Points on a hilly landscape, in no order, each with its height.
From any point a ball rolls to the lowest of the 2 points nearest to it. It stops when none of these is lower. Distance is the straight distance between rows; heights are no part of it.
Q358: [  2 -13 -11  -9  -4 -14 -26  -9  12  -4 -23  -3  -4   8  11  -1  -3  22
   2  22  -1 -12 -10  21  12  -3   5 -10   1 -13   3 -10 -21  15 -16  23
 -24]  height 378
Q496: [  7  -4 -10   8  20  20   4   7   8 -22 -17 -16 -16 -13 -23  11 -27   1
  -9  13   5 -12  10  11 -19   9 -19   0 -10   6  -7  22  -5 -21   4   9
  -1]  height 500
Q570: [ -7 -10  -5 -14 -10  -8  -2  -7 -11   0   4 -14 -14  12  -5   3   2  10
  -3  -2  -7  -9  -9 -14   4   4   7 -12   2 -15  -7 -19 -20  14  -9  27
  -3]  height 254
Q685: [ -6  12  10  22 -15  -1   0 -12   7   3 -30 -12   2  12   7 -21 -11  14
 -15 -15  17 -17   7   4   5  13  10 -13  -8   5   9   0  15   3 -25   9
 -21]  height 498
Q534: [  1  -1 -12   7  23  28  -6   7   8 -22 -12  -9  -6  -2  -7  17 -23   9
  -9   9  -9  -9   8   6 -16   2 -12  -8 -17   6  -1  -2  -9 -11   0  14
   0]  height 480
Q171: [ -6  -2   4  24   2  -4 -14  -8  10   1 -36  -3   6   5  17 -13 -25  22
  -9  -5   9 -16   9  16   5   7   9 -22  -6  14   4  -6   8   2 -23   9
 -32]  height 482
Q548: [  1  21   2  -2  -2   6  26  -1  -2  -4  -2 -13   0  15  -7   6  15 -10
  -8 -21  18   4 -16   5  18 -13  24  19   4  -8  17  14  16   7   4 -11
  -7]  height 721
Q863: [-18   6   0   5   7  12  17   2  -4   8  -7   7  16   7   1  -5   0  -8
  -7 -12  -7  -6  -1  -7  14  -6   6   1   4  14  -2  -9  -3   7  15 -11
   0]  height 265
Q956: [  1 -10 -15  -1  13  13  -7  11   6  -2  16   4  13  -5 -13   5  13   2
 -14  22   2   8  14  13   1 -13 -20  12  -4  12  10   3  -7  -6  17   6
  -2]  height 630
Q691: [ -1 -21  11  -6 -11 -11  -6  -1  -9  11  20   4 -22  -4   0  -5   1 -15
  11  -5   3   1  -1  -3  -6  10   5 -15  -2 -17 -13  -1   0  -1  -6   0
   5]  height 504
Q389: [ 10  13   0   4 -14  -2  -8  12   6 -13  23  -4  11  -6  -7  14  10  21
 -28  11   6  13  11 -13 -16  -6 -17  13  -8   7  19  -5   7   3  -3  24
  10]  height 277
Q557: [ 22  10  11   3 -21   0   2   1  12   1  -6   2  20   0  11  -9  -8   0
 -24 -11  -8   9  10 -10  -7  -5   3  -3   0  20   7  -3  20  -5  -2 -12
  13]  height 499
Q914: [ -4  32   2  -6  16  11  23   0  -5   5   4  -2  -8 -16  -9  -5  10 -12
   0 -17   3  -4   7  -9  13   6  -3  18   5   5  -9   3   1  -2   5  -2
   2]  height 657
Q216: [-12  -8 -11  -6  -6 -12 -20  -6  -1  -1 -22 -10   1   5  13   0 -15  13
  -9   5  -4 -12  -4   6  14   3  11 -20   2   4  -6 -18 -25  15 -16  25
 -23]  height 405
Q345: [-17  12 -18  11  21   8  -5  -7   6   2 -38  -2 -15  11  -4 -14   9  23
  19 -12   8   0   2   8   6 -10   9 -10 -17 -20   1   6  -6   2  -9  16
 -26]  height 725
Q618: [  6   0 -11  -9 -17   1 -17   2   5 -11  11  -5  17   2  -3  14   0  21
 -23  15  -3   5   8  -6  -4  -7  -8   3  -9  -1  17 -14  -2   4  -1  14
   6]  height 224
Q615: [ -7 -27  -3   1   4  -7  -7   3  -1   6   8  22  25   1  15  -6  12 -13
  18  17 -10  18  -5   9   6  -3  -8  -1  11   4  -4   0  -7  -1  18 -15
  12]  height 588
Q229: [ 15  -4   5  -4 -32  -4  -4   0  12   6  -1   2  24  -2   9  -6  -3   2
 -19   6  -1  14   7   5  -1  -7  -2  -1  -2   9  16   6  16  -5  -2 -23
  12]  height 514
Q596: [  5  -6  -7  -3   4   3 -18   1   1  -3  26   3  -8  -3  -8   9  10  -4
   7  17  -2  -3   6   1  -7  -8 -11   6  -5 -17   0   1  -8  -5   3  16
   3]  height 239
Q390: [ 14  -4 -15  -6 -12 -10 -10   4   4 -11  20  -4   8  11  -1  14  27  15
   9  16   0   6 -10   0   7 -23  12  21  -4 -17   7   3  -1  -5   8  -4
   1]  height 710
Q285: [  3 -29  12  -7  -7 -27 -16  10  12   5  -5  -6 -30  10  12 -13 -24   8
   9  15   5  -7 -15  17  -5  10   3 -23  -7  -7   1   9  -9  16 -15   8
   3]  height 528
Q877: [  3 -11  -5  -7 -20  -6  -7  -4   7   7  -6   4   5  10   6  -4   8  14
   2  11  -1  -6 -11  10  10 -15  13   1  -6 -16   3  -3  -3   5  -4  -7
 -10]  height 276
Q262: [ -3  -5   6  -2 -23  -9   9  -7  -1  15  -3   1   1  13  -1 -11  10   3
  -3  -6  10  -2 -15   3  11 -10  17   4   1 -16   3   7   4   9   2 -13
  -6]  height 301
Q846: [ -4 -28  13  -9 -15 -20 -11   1  -1  15  -5  -8 -20  13   7 -16  -4   7
   7   2   7  -3 -13   5   0   8   6 -21   1 -15  -6   2 -11  19 -15   4
  -2]  height 550
Q348: [ -6   3  -2  10   8   2  20  -6  -1   2 -16   8  16  29   3  -2  26   8
  14  -2   7   7 -14  -1  26 -24  16  18  13  -4  -5   4  -3   2  17 -12
  -5]  height 720
Q639: [  5   8   8  -2 -25  -6  -2 -12  13  14 -19  -1  -1   1   3 -15  -4   9
  -5   8  10  -8  -1  12   0  -6   5   2  -9  -8   7   9  22   2 -10 -14
 -15]  height 526
Q218: [  5   7  -7  -5  -2 -10 -10  -2 -14   1  30  -1 -15   8  -9  16  27   5
  16  -4   5   7  -8 -28  -2  -4   4  12   2 -25  -9  -8 -12  -3   0  20
  -1]  height 105
Q610: [ 10 -23  -1  10   8  -2  -5   7   6 -14   3   4 -14   1 -15   9 -18 -11
   6  26   2 -15   8  20 -17   3  -9  -5  -4  -9 -10  20  -9  -8   7   6
   5]  height 324
Q597: [ 13   6  -9   0  -4  11 -18   4  18 -14  -9  -1  28   7   2   7  -1  18
 -32  10  -4   6  17   0   0 -12  -6   3  -8  12  13 -15  -1  -5  -4   8
   0]  height 173
Q408: [  3  32   7  -4  17  12  18   8   0   0   5  -5   3 -26   2  -4  -3  -6
  -6  -9  -5  -2  12  -6   4   8 -19  15   5  24  -2  -3   4  -8   0  -7
   5]  height 648
Q443: [-11 -10  -1   2   7  -7   6   7 -23   4  19  11   7 -28   5  -1   4 -28
   3 -25 -10  17   5  -7  -4  29  -6  -6   3  34  -3  -5  11  -4   8 -12
  13]  height 176
Q898: [  7  17 -15 -16  -8   1  -5  -1   1  -5   0 -20 -18   2  -8   5  13  16
   3  12   2  -5 -11 -24   0   5   7   4 -16 -25   7  -3   0  -2 -15  19
 -11]  height 689
Q143: [  0  16  -5  -2 -11  -3   6   8 -11  -3  23   3   9   5  -1  23  -3  22
 -22 -16  -4  20  -6 -17  -1  -3  12  -2   5   5  12 -19  -3  13   5  14
   9]  height 200
Q404: [  2 -15 -11  -2  18  12  -7   1  13  -4  -3  10   9   5  -7   6   7   0
  -1  22  -3  -6   5  19  -2 -15 -12   7   1  -5   1   6  -9  -4  14  -2
  -4]  height 620
Q15: [-11 -34   3  -3   2  -6 -11   7  -5  13   3  15  14   3  16  -9   8  -7
  15   2  -5  18 -10   4  -3   3   8 -13   4  -3  -9   3  -9  12   2 -21
  12]  height 577
Q774: [ -3  23  -7  -7   9   6  17   9  -2  -8  -8 -18 -11  13 -15   9  26   0
  11 -19  13   5 -15 -21   2  -5  24  13 -10 -28   3   5  -4  -3  -3  12
 -10]  height 671
Q201: [-11   1  -5   1  10   8  -3  -6   7   4 -24  -2 -13  17  -2  -5   7  17
  11  -1   0 -12  -4  -1   6  -3  10  -5 -10 -19  -7  -4 -14   6 -11  18
 -20]  height 718
Q935: [ -7   2  16   1  -4  -4  12 -11  -9   8  10  -2 -19   5 -15  -9  15 -27
   9 -19  18 -15   1  -7   3   6   4   6   9 -17 -13   7   0   1   2  -4
  -4]  height 683
Q535: [ -2  -6 -17 -14  -5  -4 -20 -10  -2  -7   2 -11  -3   7  -1  10   3  20
  -1  18 -13  -8  -8  -7   3  -4   3  -6  -2 -16   0 -18 -21  12  -6  28
  -5]  height 300
Q589: [ -5   6  -2  -1 -11   4  12  10  -6   4   5   7  22   8   1   9  -4   5
 -20 -15  -7  13  -2  -9  10  -7  14  -5   2  12   8 -15  -1   9  12  -8
   7]  height 242
Q677: [ -8   0   1   1  -6 -12   7  10 -14   6  34  14   3  -8 -13   9  14  -7
  -5 -24   1  19  -2 -17   5  10   8  -5  10   5  -1  -9  -1   2  14   2
  12]  height 215
Q376: [ 16  30  -3  -7  -7  -2   6   6   2  -1  19  -6   3 -10  -8  13   7   9
 -10  -1   3   8  -2 -14   1  -5  -3  12  -8  -4  11  -2  11  -5   0   6
  -1]  height 225
Q647: [ 11  12  14   7 -23   1   2 -15  12   4 -25  -5   1   4   7 -20 -13   7
 -18  -5   6 -10   7  -3  -7   4   6  -9  -8   6   4   4  25  -4 -17  -5
 -10]  height 512
Q101: [ 16  29   1   4   0   4  23  12   5  -2   2   3  25  -1   3  10   3   7
 -18   0  -7  19  -4   4  21 -15  -3  13   9  18  14  -4  13   0   8  -9
   9]  height 618
Q315: [  8  -2   7   0 -16  -3  -1   9  -7  -2   7  -3  14  -7   9   0 -10   4
 -22 -19 -12  11  10 -22 -15  10   0 -13  -1  22   3 -15  15   1  -3  -4
  15]  height 483
Q227: [ 17  40  -6  -1   4  -1   9  16  14 -11   6 -17  12 -13  -5  19  10  19
 -17   0  10  24  -3  -9  -9  -7 -12  22 -14  -4  15  -1   9  -8   1  12
   1]  height 266
Q899: [ -4  -5   6   2  -3   5  13   6  -8   8  -4   5  14 -12  16  -6 -11 -16
  -5 -12 -10   2  10  -6  -9   8  -6  -6  -1  31   2  -6  14   2   7 -23
   9]  height 210
Q770: [  5  23   7  -1 -14  10  15  -2  -4  -5  -6 -13   0  12 -10   3  -4   4
 -28 -24   8  -5   2 -19   1   9  15  -7  -5   3   7  -9   8   3 -11  10
  -2]  height 709
Q174: [  4  39   6   5  18  -5  27  17   4   0  16  -1  18 -25  -3   7   5   4
 -13  -4  -7  16   7  -6  10   2 -24  17  10  19   7  -5   1  -5  -1  -1
   7]  height 638
Q886: [-17 -11  -1 -14 -19 -11  -1  -5 -13  -5  -4 -22  -3   8  -8   7  -8   7
 -16 -13  -1  -7  -5 -13   2  18  11 -25   8  -2   1 -20 -16  18  -9  18
   1]  height 204
Q641: [ -2  -8 -19   1  23  19  -5  -5  15 -14 -26   5   0   4 -11   3  -2  12
 -11  13   2  -1   8  27  -5 -11 -14   4  -9  -9   6  17   1  -6   6   1
 -19]  height 611
Q577: [ -6 -34  -3  -1  -4  -9 -17   7  -9   3 -17 -12   6  -3  23   4 -26   4
  -6  -4 -11   8  -6   5 -14  16   6 -26 -12  23  -3  -9  -8  22 -24 -11
   6]  height 446
Q387: [ -5   0   5  -2 -10  -5  21   9  -9  12  10   7  20  -8   2  -4   0 -17
 -11 -18  -1  18   4 -10   7   7   2  -6  12  22   6   1  12   2  14 -24
  14]  height 179
Q782: [ 11   1   7  -1   0  13  -3   0   6  -6   1  -6  -3 -17  -2  -1 -15 -13
  -6  12  -3 -11  18  14 -15   2 -19   1  -3  15   1   9  13 -11  -2  -6
   2]  height 555
Q119: [-11 -21  -1   0  -9 -16 -18   0  -6  -2 -27 -18   3   3  22  -2 -27   4
 -12  -2  -4  -3  -6   2   1  13   6 -28  -1  22  -4 -17 -19  19 -24  10
 -11]  height 426
Q288: [-13  15   3   5  25  25  16  -3  -3  -3 -12  -3 -11 -17   4  -6 -21  -8
   8  -7  -8 -19   6   2  -6   6  -7   6   5  20 -11  12   3  -7   4  -9
  -2]  height 679
Q240: [-17 -37  12 -12  -8 -16 -13   7  -5  14   0  -1   3  10   4 -12   6   4
   8  -5   4  13 -11  -1  -4   9  16 -21   3 -10 -11   6 -12  23 -16 -12
   7]  height 565
Q65: [  4  -4  10  -6 -16   1   5  -5  -8   6  13  -9 -28  -6  -5  -8  -7  -9
  -3  -6   2 -12   2 -11  -3  11  -2 -14  -8 -11  -6  -2  10   0 -10   3
  -4]  height 518
Q37: [ -5 -20  -2  -3  -6   5 -12   8  -3  -1  11   2   2  -6   9   8 -18  -5
   0   9 -16  -5   5   5 -13   4  -3 -17 -10   4   0  -7   0   1  -2   0
   9]  height 453
Q917: [ 13 -18  11  -2  -5 -14 -10  -1  12   2   3  -2 -31   5   4  -6 -13   0
  13  23   8 -14  -7  16  -9   3  -5 -13 -10 -21  -2  10   1   3 -11   9
  -3]  height 503
Q12: [ -8   0  -8  -1   8  15 -13  -1   0 -12  -4 -10  -3   2   3  13 -19  14
 -11   7 -19 -13   3  -6  -5   4  -2 -12 -12   4  -3 -21 -11   3  -7  19
  -3]  height 454
Q438: [  0  22 -22 -14   1   3   4   9   4 -13 -14 -21 -14   8  -9   5  19  16
  11  -2   7   8 -14 -21   4  -4  28  10 -18 -28  10   4  -3 -10 -10  15
 -18]  height 678
Q31: [ -2 -18  -4  -9 -17 -13 -11   3  -6   8  28  13  11  -6   0   3  15  -1
   8   0  -4  21  -6  -5   7  -3   8  -2   5  -9  -3   3  -3  -4   6  -4
  15]  height 691
Q147: [ -3  -5  -4   1  12   5   4  -1   8   3  -2  21  22  -3  11 -11   5 -11
   9  16 -15   1   2   9  14  -8  -9   9  13  14   4   1  -1   3  21 -17
   1]  height 598
Q905: [ 15 -13  -3   6   7  -4 -22   1  -3  -7  21   4 -15   5 -14  10   3 -18
  15  23   6  -1   7  17 -15   0 -12   7   1 -15 -10  12 -11 -11   3  18
   9]  height 283
Q931: [  3   5  -2   2   1 -13  13   2  -7   3  20  16  19 -13   5  -5  15 -11
   9   4 -11  20  -5   0  32  -4  -7  14  21  15   9   2  -5  -1  16 -11
  10]  height 357
Q612: [  5  -1  -9   8   8  21 -13  -9  18 -18 -27  -1   3   4  -3   0 -14  16
 -18  11   4  -6  13  17  -8  -3 -13  -8 -13   1   9   3   1  -8 -10   5
 -18]  height 603
Q580: [  0  14  -6  -4  27  12   9   1  13  -5   0   8   8 -18  -3  -4  11  -3
   4  10  -4   1  14   9  16  -1 -20  26  11   9   7  10  -8  -9  11  -8
   1]  height 397
Q998: [  8  27  10   5   0 -10  22  15  -2   2  23   7  22 -15   0   8   2   1
 -17 -12  -6  25   3  -6   5  -3 -10   3  13  24  10  -8  12   1   5   0
  10]  height 628
Q694: [ 18  37   2  -8  -4  12  12   3  12  -3 -11 -13   1  -7  -6   1   3   7
 -14  -5   6   5   7 -13  -1  -4   0  10  -9   1   3   3  18 -10  -8   1
  -3]  height 182
Q257: [  0 -16   3  20   5   6  -7  -2   3  -4 -28   1  10   1  23   2 -30   3
  -5   1 -11 -13   1  15 -18   0   3 -12 -12  24   5  -7   5   5  -5 -15
  -7]  height 582
Q523: [ 16  19 -11  -3   3  14  -4   1  22 -13 -22  -5  20  -1  -6   5   9  19
 -25   5   8  11  16   2   4 -14 -12  12 -12   4  12  -3  10 -12  -4   0
  -4]  height 130
Q407: [  6   8  11  -7 -25  -1  16   1  -9   6  14  -8  -4   0 -13  -1  -1 -10
 -16 -22  15   3   2 -11   1   7  10  -8   3  -2   6   4  14   2   2 -11
   5]  height 571
Q4: [  3 -15  13  12  15 -11  -6  -2   3   3 -10  18  -9  13   7  -5 -12  -7
  24  18   1 -12  -5  20 -16  -5  -2  -7   9  -5 -14  15  -7  -2   9  -5
   4]  height 447
Q968: [ -3  16   4   4   7  -1  30  -8  -6   2  -5  -2   1  12  -7  -6  25 -13
   9 -14  16  -2  -7  -4  21 -10  14  29  18  -7   4  17   5   2   7 -10
  -3]  height 724
Q17: [ 12  26   5  -2 -16  10  22  -1   0  -2  -6  -9   6  17  -4   6   1   0
 -21 -21  17   9  -5   0   9  -9  24   5  -2   0  20   1  15   4  -3  -4
  -5]  height 716
Q466: [-11 -18  13   6  -9   5  10   3 -15   4   3 -12 -13  -8  -1  -2 -18 -20
  -5 -23   2 -10   4 -10 -15  19  -1 -18  -6  13  -5  -9  10   5  -5 -13
   4]  height 549
Q53: [ -5 -25   6  -9 -10 -16 -19   1 -11  13  21  18   3  -2   0  -4  18 -13
  17  -7   6  29 -10   2   2  13   4  -4  14 -14 -15   4   1 -10  -4 -10
  13]  height 681
Q112: [  4  25   2  -2   7  23   2  -8  14  -9 -23 -13  -9 -11   0  -8 -10   7
  -5  -3   3  -7  16   0  -9   0 -11   2 -13   5  -1   7  18 -12  -9  -1
  -3]  height 133
Q49: [  4  15  -2   1 -17 -10   0  15   0  -8  37   7  13  -6   0  22   6  21
 -17   0   0  26  -3 -10  -4  -9  -7   6  -1   8  19  -8   4   5   3  13
   8]  height 252
Q300: [  4  11  -6  -3  12  -1  -4   2 -12   2  12   0  -3  22  -4  17  34  11
  23   0   6   8  -8 -21   5 -14   2  21   4 -16 -14 -11 -17 -11   3  11
  -3]  height 155
Q539: [-11   9  -7  -9 -11  -4   0   0 -15  -6   4 -12  11  11  -7  16 -12  15
 -29 -17  -2   6  -2 -22   3   5  17 -15   5   8   5 -26 -14  16  -3  22
   4]  height 147
Q829: [ 17   9   1  -5   5  22  -6  -2  20 -14 -19 -14   2  -8  -7  -5   0   6
 -26   9   5   1  24   4 -13  -4 -23   8 -11  12   5   6  16 -15  -4   4
   0]  height 77
Q127: [-12  29   3  -5  14  10  25   1  -3  -2  -5 -10  -8   1 -20   3  24 -11
   1 -27  12  -4  -2 -19   7   1   6  15  -4 -15  -6   8  -5   2   4   6
   0]  height 664
Q918: [  4  -4   0   4   7  -5 -21  -2 -19   1  21  24   1  14   2  10  14 -18
  32  12   3  13   1  11  -5  -1 -18   8  17  -6 -10  -6 -14 -17   7   6
  11]  height 661
Q902: [  1   3  -2   7   1  16 -10  -6  12  -6 -26   5  12   2  11  -1 -16  10
 -15   5  -9 -11  13   8  -3  -5  -4  -7  -9  13   4 -10   7  -5  -9  -6
 -11]  height 594
Q152: [  0  -7  13   5  -8  10   8  -2  -8  -2   2 -17 -27  -5   2  -4 -30  -7
  -3  -9  -4 -19  -2 -10 -14  16  -6 -18  -9   9  -6 -11  11  -4 -14   2
   0]  height 535
Q808: [  4   2   9  -7 -13   2   1  -8   7  11   0   1  -7 -12   2 -14  -9  -9
  -2   9   2 -10   7   9  -4  -3  -7   0   0  -1  -2  12  18  -2  -2 -16
  -5]  height 540
Q987: [ 17 -19   6   7  -8  12 -11   4   5 -16  -6 -12  -2  -6   2   2 -27  -5
 -12  14  -6 -10  12   7 -29   5 -13 -12 -12  15   9  -1  15  -6  -8   0
   8]  height 553
Q194: [  7  16  -9 -11 -20  -1   7  -6  -8  -3   2 -20 -13  10  -9   8   1  13
 -17  -5   8  -7  -7 -23   1  11  14  -9  -7 -10  10 -11   1   8 -16  19
  -5]  height 701
Q483: [-11 -10   4   1   4   8  -3   1  -1   3  -4  -1 -13   5   8  -1 -15   2
   1   1 -12 -17  -3  -2  -2   3   4 -15  -8  -3  -9 -10  -6   4  -4   4
  -7]  height 429
Q919: [  2  18  -9  -6  36  12   4  -7   9  -2  -7   0 -14 -20  -2   1  14  -8
  16   3   6  -1  13   9   2   4 -17  27   9  -8  -3  17 -14 -18  10   4
   1]  height 418
Q418: [  5  11   4  -2   8   3   2  -8  -6   8  11   1 -25 -14  -4  -8   0 -23
  14  -3   0 -14   7   6   0   7  -6  13   9  -5 -15  13  -1  -8  -1  -3
   1]  height 669
Q384: [  2 -17   5   1   1 -11 -17   3 -12   2  23  12 -14 -11   1   0  -6 -28
  18  -2  -8   5   0  10 -12  17  -5  -6   3  -4 -14   5   2  -9   1   2
  16]  height 489
Q72: [ -3   6   3   5  21   7   7 -13   8   5 -13   8  -6 -11   5 -18 -11  -2
  10  14   2 -16   4  24  -4   0  -5  12  14   3  -1  23  12  -1   7 -17
  -8]  height 692
Q843: [ -1  -1 -15  -8 -16  -2  -3  -3   0   0  -3   1  14  17   2   9   8  19
  -7   1  -5   2 -12  -3  18 -16  23   3  -1  -8   4 -11 -14   6   1   2
  -4]  height 246
Q446: [ -3 -15   6  16  21 -14 -14  -4  13   5 -27  13   5   8   7 -11 -22  16
   5  13  -3 -17 -10  33  -9  -4   5 -12  -3   1   3  14   8   8  10 -11
 -16]  height 448
Q163: [  2 -14  -4  -9  -8 -14 -18  -7 -14  -2  31   1 -19   2  -4  12  13   5
  17   8  -1   2  -2 -20  -6   1  -1  -4   3 -25  -9 -10 -11   3  -6  27
   6]  height 168
Q551: [-17  10  -3  14   2   4  18 -11   4   3 -22   5  21  26  -4  -5  12   7
  -2 -13   7  -1 -13   5  26 -18  21  10   4  -3   9   6   3   9   8  -8
  -9]  height 723
Q135: [  3  21  -5 -12  11  12  -1  -5   4   3  -1 -14 -28 -11 -10   2  13  -4
  15   2   5  -5   0 -12  -1   1  -5  10 -13 -22  -9   8  -1 -13  -5  11
  -8]  height 460
Q253: [ -5  -6   2   3  -7  -4  17  -2  -1  11   4  12  20   6   5 -13  12  -6
   5   0  -1  14 -11  -2  25 -14   9   9  20   4   1   5   1   4  19 -22
   7]  height 339
Q268: [ -1  10   9   1   2  -5  12 -13 -12  15   8   9 -12  -5  -3 -22  12 -28
  13 -14   9  -9   5   1  11   9   0  22  26  -2  -7   8  -2  -3   3 -10
   5]  height 677
Q180: [  1  13  -3  -1   8   7  13   7  12  -2  -4  13  31  -6   4  -3   4   0
  -8  15 -13   9   5   6  26 -12 -12  12  11  23  14  -2   7   1  16 -16
   4]  height 607
Q10: [-16  -6  19   1  -7  -3   9  -7  -3  -1   6  -5  -5  14 -15   3  15 -14
   3 -29   8 -19  -3  -9  -2  10   5 -11   7 -20  -2  -2 -10  12   4  -1
   3]  height 690
Q43: [ -3  23  -4  -6   4  10  14  -7  11   8 -14   1   0 -10  -2 -10   6   4
   1   3   4  -5   6   5  12  -9   1  17   0   2   0  10  12  -4   2 -11
 -10]  height 705
Q197: [-17 -19  -5  -6  -8 -12  -5   2 -16   4  26   7  -1   2  -6  14  12   2
   1 -16  -2  11  -2 -20   0   7  16 -12  12  -9  -8 -14 -14   8   6  12
  13]  height 178
Q530: [ 11   0   1  -7   3   4  -4  -8   8   2   0  -9 -32   0  -5  -2   2  -4
  15  18   5 -18  -4   3  -4   0  -6  -4 -14 -26  -6   8   5  -5 -12  12
 -12]  height 481
Q882: [  0  -7  15  -1 -27  -2   8  -2  -6   2  -3 -17  -6   4  -3  -5 -13  -4
 -21 -22   7  -2   5 -16 -10  20   7 -22  -2   4   3  -7  12   5 -11  -8
   5]  height 561
Q705: [-11 -15  13   4 -16 -11  11  -5  -6  13   4   7  12  17   0 -14  18 -10
   7  -9  17  13 -16   2  11  -4  13   2  17  -9  -2  16   1   9  10 -27
  11]  height 322
Q654: [ -1  11  -1  -3  17   3   5 -18  11  10 -18   4 -12  -6  -1 -17  10   7
  21   9  10 -11   1  13   2 -10   0  18   4 -15  -3  23  16  -2  -1  -8
 -14]  height 698
Q104: [  8 -29   4  13  -5  -1  -9   6   3  -7 -17  -4   6  -8  16   5 -30  -6
  -2  11  -6  -2   5  17 -28   6  -9 -14 -16  19   7   4   8   3  -4 -18
   9]  height 569
Q578: [ 11 -14  19  16  13 -28  -8   5  12  -2 -15  10 -25  14  -5  -3 -23   7
  24  18  10 -24 -10  18 -15   0  -4  -8   2  -7 -11  24  -1  -1   4   2
  -1]  height 466
Q499: [  2  28 -10 -14  23   1   4   2   8  -1  -5 -12 -18 -24  -4   2  22  -5
  21  -8  11   6   5  -7   3   1  -5  29  -4 -20  -4  12  -4 -22   7   6
  -4]  height 439
Q678: [  7   2  -5  -1  -9  -3   6  -1  -1   2   4   5   6  23   2   2  26   6
  14   6   3   5 -14  -3  14 -24  15  20   7 -13  -4   2  -3  -4   8  -9
  -1]  height 717
Q190: [ -5 -16  12  21  22 -14  -1   1   0   9 -22  13  -1   6   9  -8 -26   0
  17  11  -4 -19 -13  21 -18  -1   8  -8   2   9  -9  17   2  11  13 -14
  -1]  height 431
Q802: [  5 -13 -10 -10   0  -1 -15  -5  12  -9 -10  -9 -17   7   2   3  -8  14
   2  24  -4 -17  -5  12  -3   0  -3 -11  -8 -19   3  -5 -12   7 -15  22
 -13]  height 346
Q676: [ -1  -3  -8   5  15  -2  -9  10   0  -3  29  13  15  -5 -10   9  25  -3
   3  16  -2  14   2   0   9 -15 -23  17   4   5   7  -3 -13  -7  18  13
   5]  height 641
Q191: [ 13 -19   5  -2 -24  -1 -19   4   9  -3  -2  -4  21  -4  13  -6 -10  -1
 -19   8  -7   9  17   2 -18   2  -9  -9  -8  12  10  -3  16  -5  -9 -10
  15]  height 532
Q23: [  1 -24   3  -1 -17  -2 -11   3  -8  -2  -6 -12   5  -5  17   0 -20   2
 -11 -13 -11   9   5 -13 -19  18   4 -23  -7  18  -1 -16   6   8 -18 -12
  11]  height 465
Q111: [ -2  -9   8  -2 -12 -14  -7  -6 -19  12  16  14  -1  13  -2  -7  24 -17
  23  -7  14  16  -4  -3   5   0   0   5  18 -12 -17  -6  -5  -8   6  -9
   9]  height 675
Q711: [-15 -17   2   2   1  -5   8   4 -14  10   8  13  13 -11   8 -12   8 -30
  11 -13  -4  16  -1  -6   5  18   1  -7  13  16  -6   2   2   6  11 -22
  12]  height 148
Q756: [ -4 -10  -5   2   8  -9 -16   3 -12   0  30  22  15   9   3  12  24  -5
  22   9  -7  15   0  -4   6 -11 -14   7  13  -4  -6 -13 -17  -7  14  11
  13]  height 651
Q203: [ -9   5 -10   7  37  18  10  -5  10 -12 -18  10   2 -14   1  -4 -14  -1
  10   7  -9 -14   8  18  -5   0  -9  10  11  13  -4  19  -2  -7  12 -11
  -3]  height 685
Q563: [ -9  -7  -6  -5 -10  -3   5   1 -12   3  15   1   7  17  -6   9  13  10
  -5 -14  -2   5  -9 -13  11 -11  20  -2   8 -11  -1 -13 -18  11  10   5
   6]  height 216
Q601: [  1   6  -5  -4  18  10  -7  -2   1   4   9   3  -4   8  -3   8  18   2
  18   5  -4   0  -1 -11  -1 -12  -5   8   2 -17 -15  -5 -16  -8   4  12
   0]  height 192
Q702: [  0 -20 -11 -10 -17 -13 -16   0  -5  -4  25   6  12   5   1  16  20  15
   6  15  -5  13  -5  -1   2 -15   4   8   0 -18   3  -4 -11   4   6  10
  12]  height 700
Q675: [  3  14   1   3  25  -2  11   1   6  -4   9  14  15 -16   3 -10  15  -7
  11   9 -12  12   5   2  34   3 -18  27  24  16  12  -1 -16  -4  13  -6
   5]  height 377
Q730: [  1   6   5  -1   3  -3  -8 -11 -23  11   9  17  -9  17   5  -2  14 -20
  31   6  12   8  -1   8   6   1 -12  16  23  -6 -15  -4 -11 -10   4  -7
   4]  height 668
Q394: [-23  -6   6  13  13  12  16  -4  -8   9 -18   5  11   0  15 -13 -14 -13
  -1 -11  -7 -13   1   3  -5   4   2  -2   0  24  -1  -3  10  12  12 -21
  -4]  height 241
Q425: [-10  11   4   3  19  21  10   0  -3  -1  -2 -12 -28 -11  -4  -2 -11 -11
   6  -9  -5 -16   1 -10  -4   8  -4  -4  -9   0 -17   2   0  -8  -3   7
  -5]  height 670
Q162: [ -6  -6   0  15   7 -11 -19  -8  12  12 -29  12   6   5  10 -15 -16  24
  -3   5   6 -14  -3  29   7  -2   9 -12  -9  -1   8   0  10   6  -6  -3
 -30]  height 463
Q292: [  2 -23   3  15   4  -3   5   7 -12  -8   1   0 -14 -17   2  11 -34 -24
  20  -4 -11  -9  -9   1 -22  14   1 -12 -13  15  -9   5   2   1  -3  -7
  12]  height 383
Q761: [  2  21   4  -1  14  12   1   1  -8   0  19  -6 -20 -25  -8   2  -8 -14
   3  -7  -9  -9   7  -6  -6  10 -17   4  -3   4 -12   1  -2 -13   1   6
   4]  height 660
Q145: [ -2 -10  -2  -4   1  -3  -8   4  -7   5  22  11   4 -15   6   2  -1 -17
   7   4 -10   2   8   5  -6   3 -11  -4   1   5  -3   1   4  -7   7  -5
   9]  height 473
Q59: [  9 -17   2  18   5 -12  -4   8  -3 -16   5   7 -18 -15  -9   4 -28 -28
  22  12  -5 -16  -1  13 -19  14  -5   0  -3   4 -15  18  -3  -8   0  -1
  15]  height 358
Q974: [ -8   4   1   1   0 -22   7   8 -14   6  29  20  12 -22  -8   0  10 -16
  -1 -20  -6  27   0  -7   7  19  -4  -1  14  24   6  -8   8  -6  10  -2
  12]  height 205
Q397: [ -5 -24   8  10   8  -6   1   8   0   0  -7   0 -17   2   9   3 -30  -6
  13   4 -12 -18 -13   8 -13   6   8 -17  -9   3  -8   1  -5   9  -3  -1
   0]  height 407
Q321: [ -6  19  -7  -4  -1  13   6  -6   8   4 -20  -3  -2   4  -7  -4   5  12
  -2  -3   2  -6   0  -5   9  -8  12   2 -15  -9   2  -3   1   0  -6   3
 -16]  height 711

Call two points neighbours if one is among the 2 nearest of the other. Go from one point of each pair to the other, from neighbour to neighbour, staying as low as possible. Name the highest point that can't be avoided.
Q829 and Q711: Q389
Q539 and Q197: Q863
Q197 and Q711: Q677

For each start below, name the point where the ball stops.
Q315: Q539
Q882: Q218
Q846: Q197
Q534: Q218
Q968: Q987
Q770: Q197
Q174: Q197
Q730: Q987
Q782: Q190
Q675: Q197
Q201: Q761

For each start below, name every point that the ball comes to, in order.
Q407: Q882, Q466, Q152, Q65, Q691, Q384, Q145, Q37, Q483, Q397, Q292, Q59, Q610, Q905, Q596, Q601, Q300, Q218
Q229: Q557, Q315, Q23, Q577, Q119, Q216, Q358, Q802, Q535, Q570, Q886, Q539
Q17: Q770, Q194, Q898, Q438, Q774, Q127, Q914, Q408, Q174, Q998, Q101, Q180, Q147, Q615, Q15, Q240, Q846, Q285, Q917, Q530, Q135, Q499, Q919, Q580, Q675, Q931, Q253, Q705, Q262, Q877, Q843, Q563, Q197
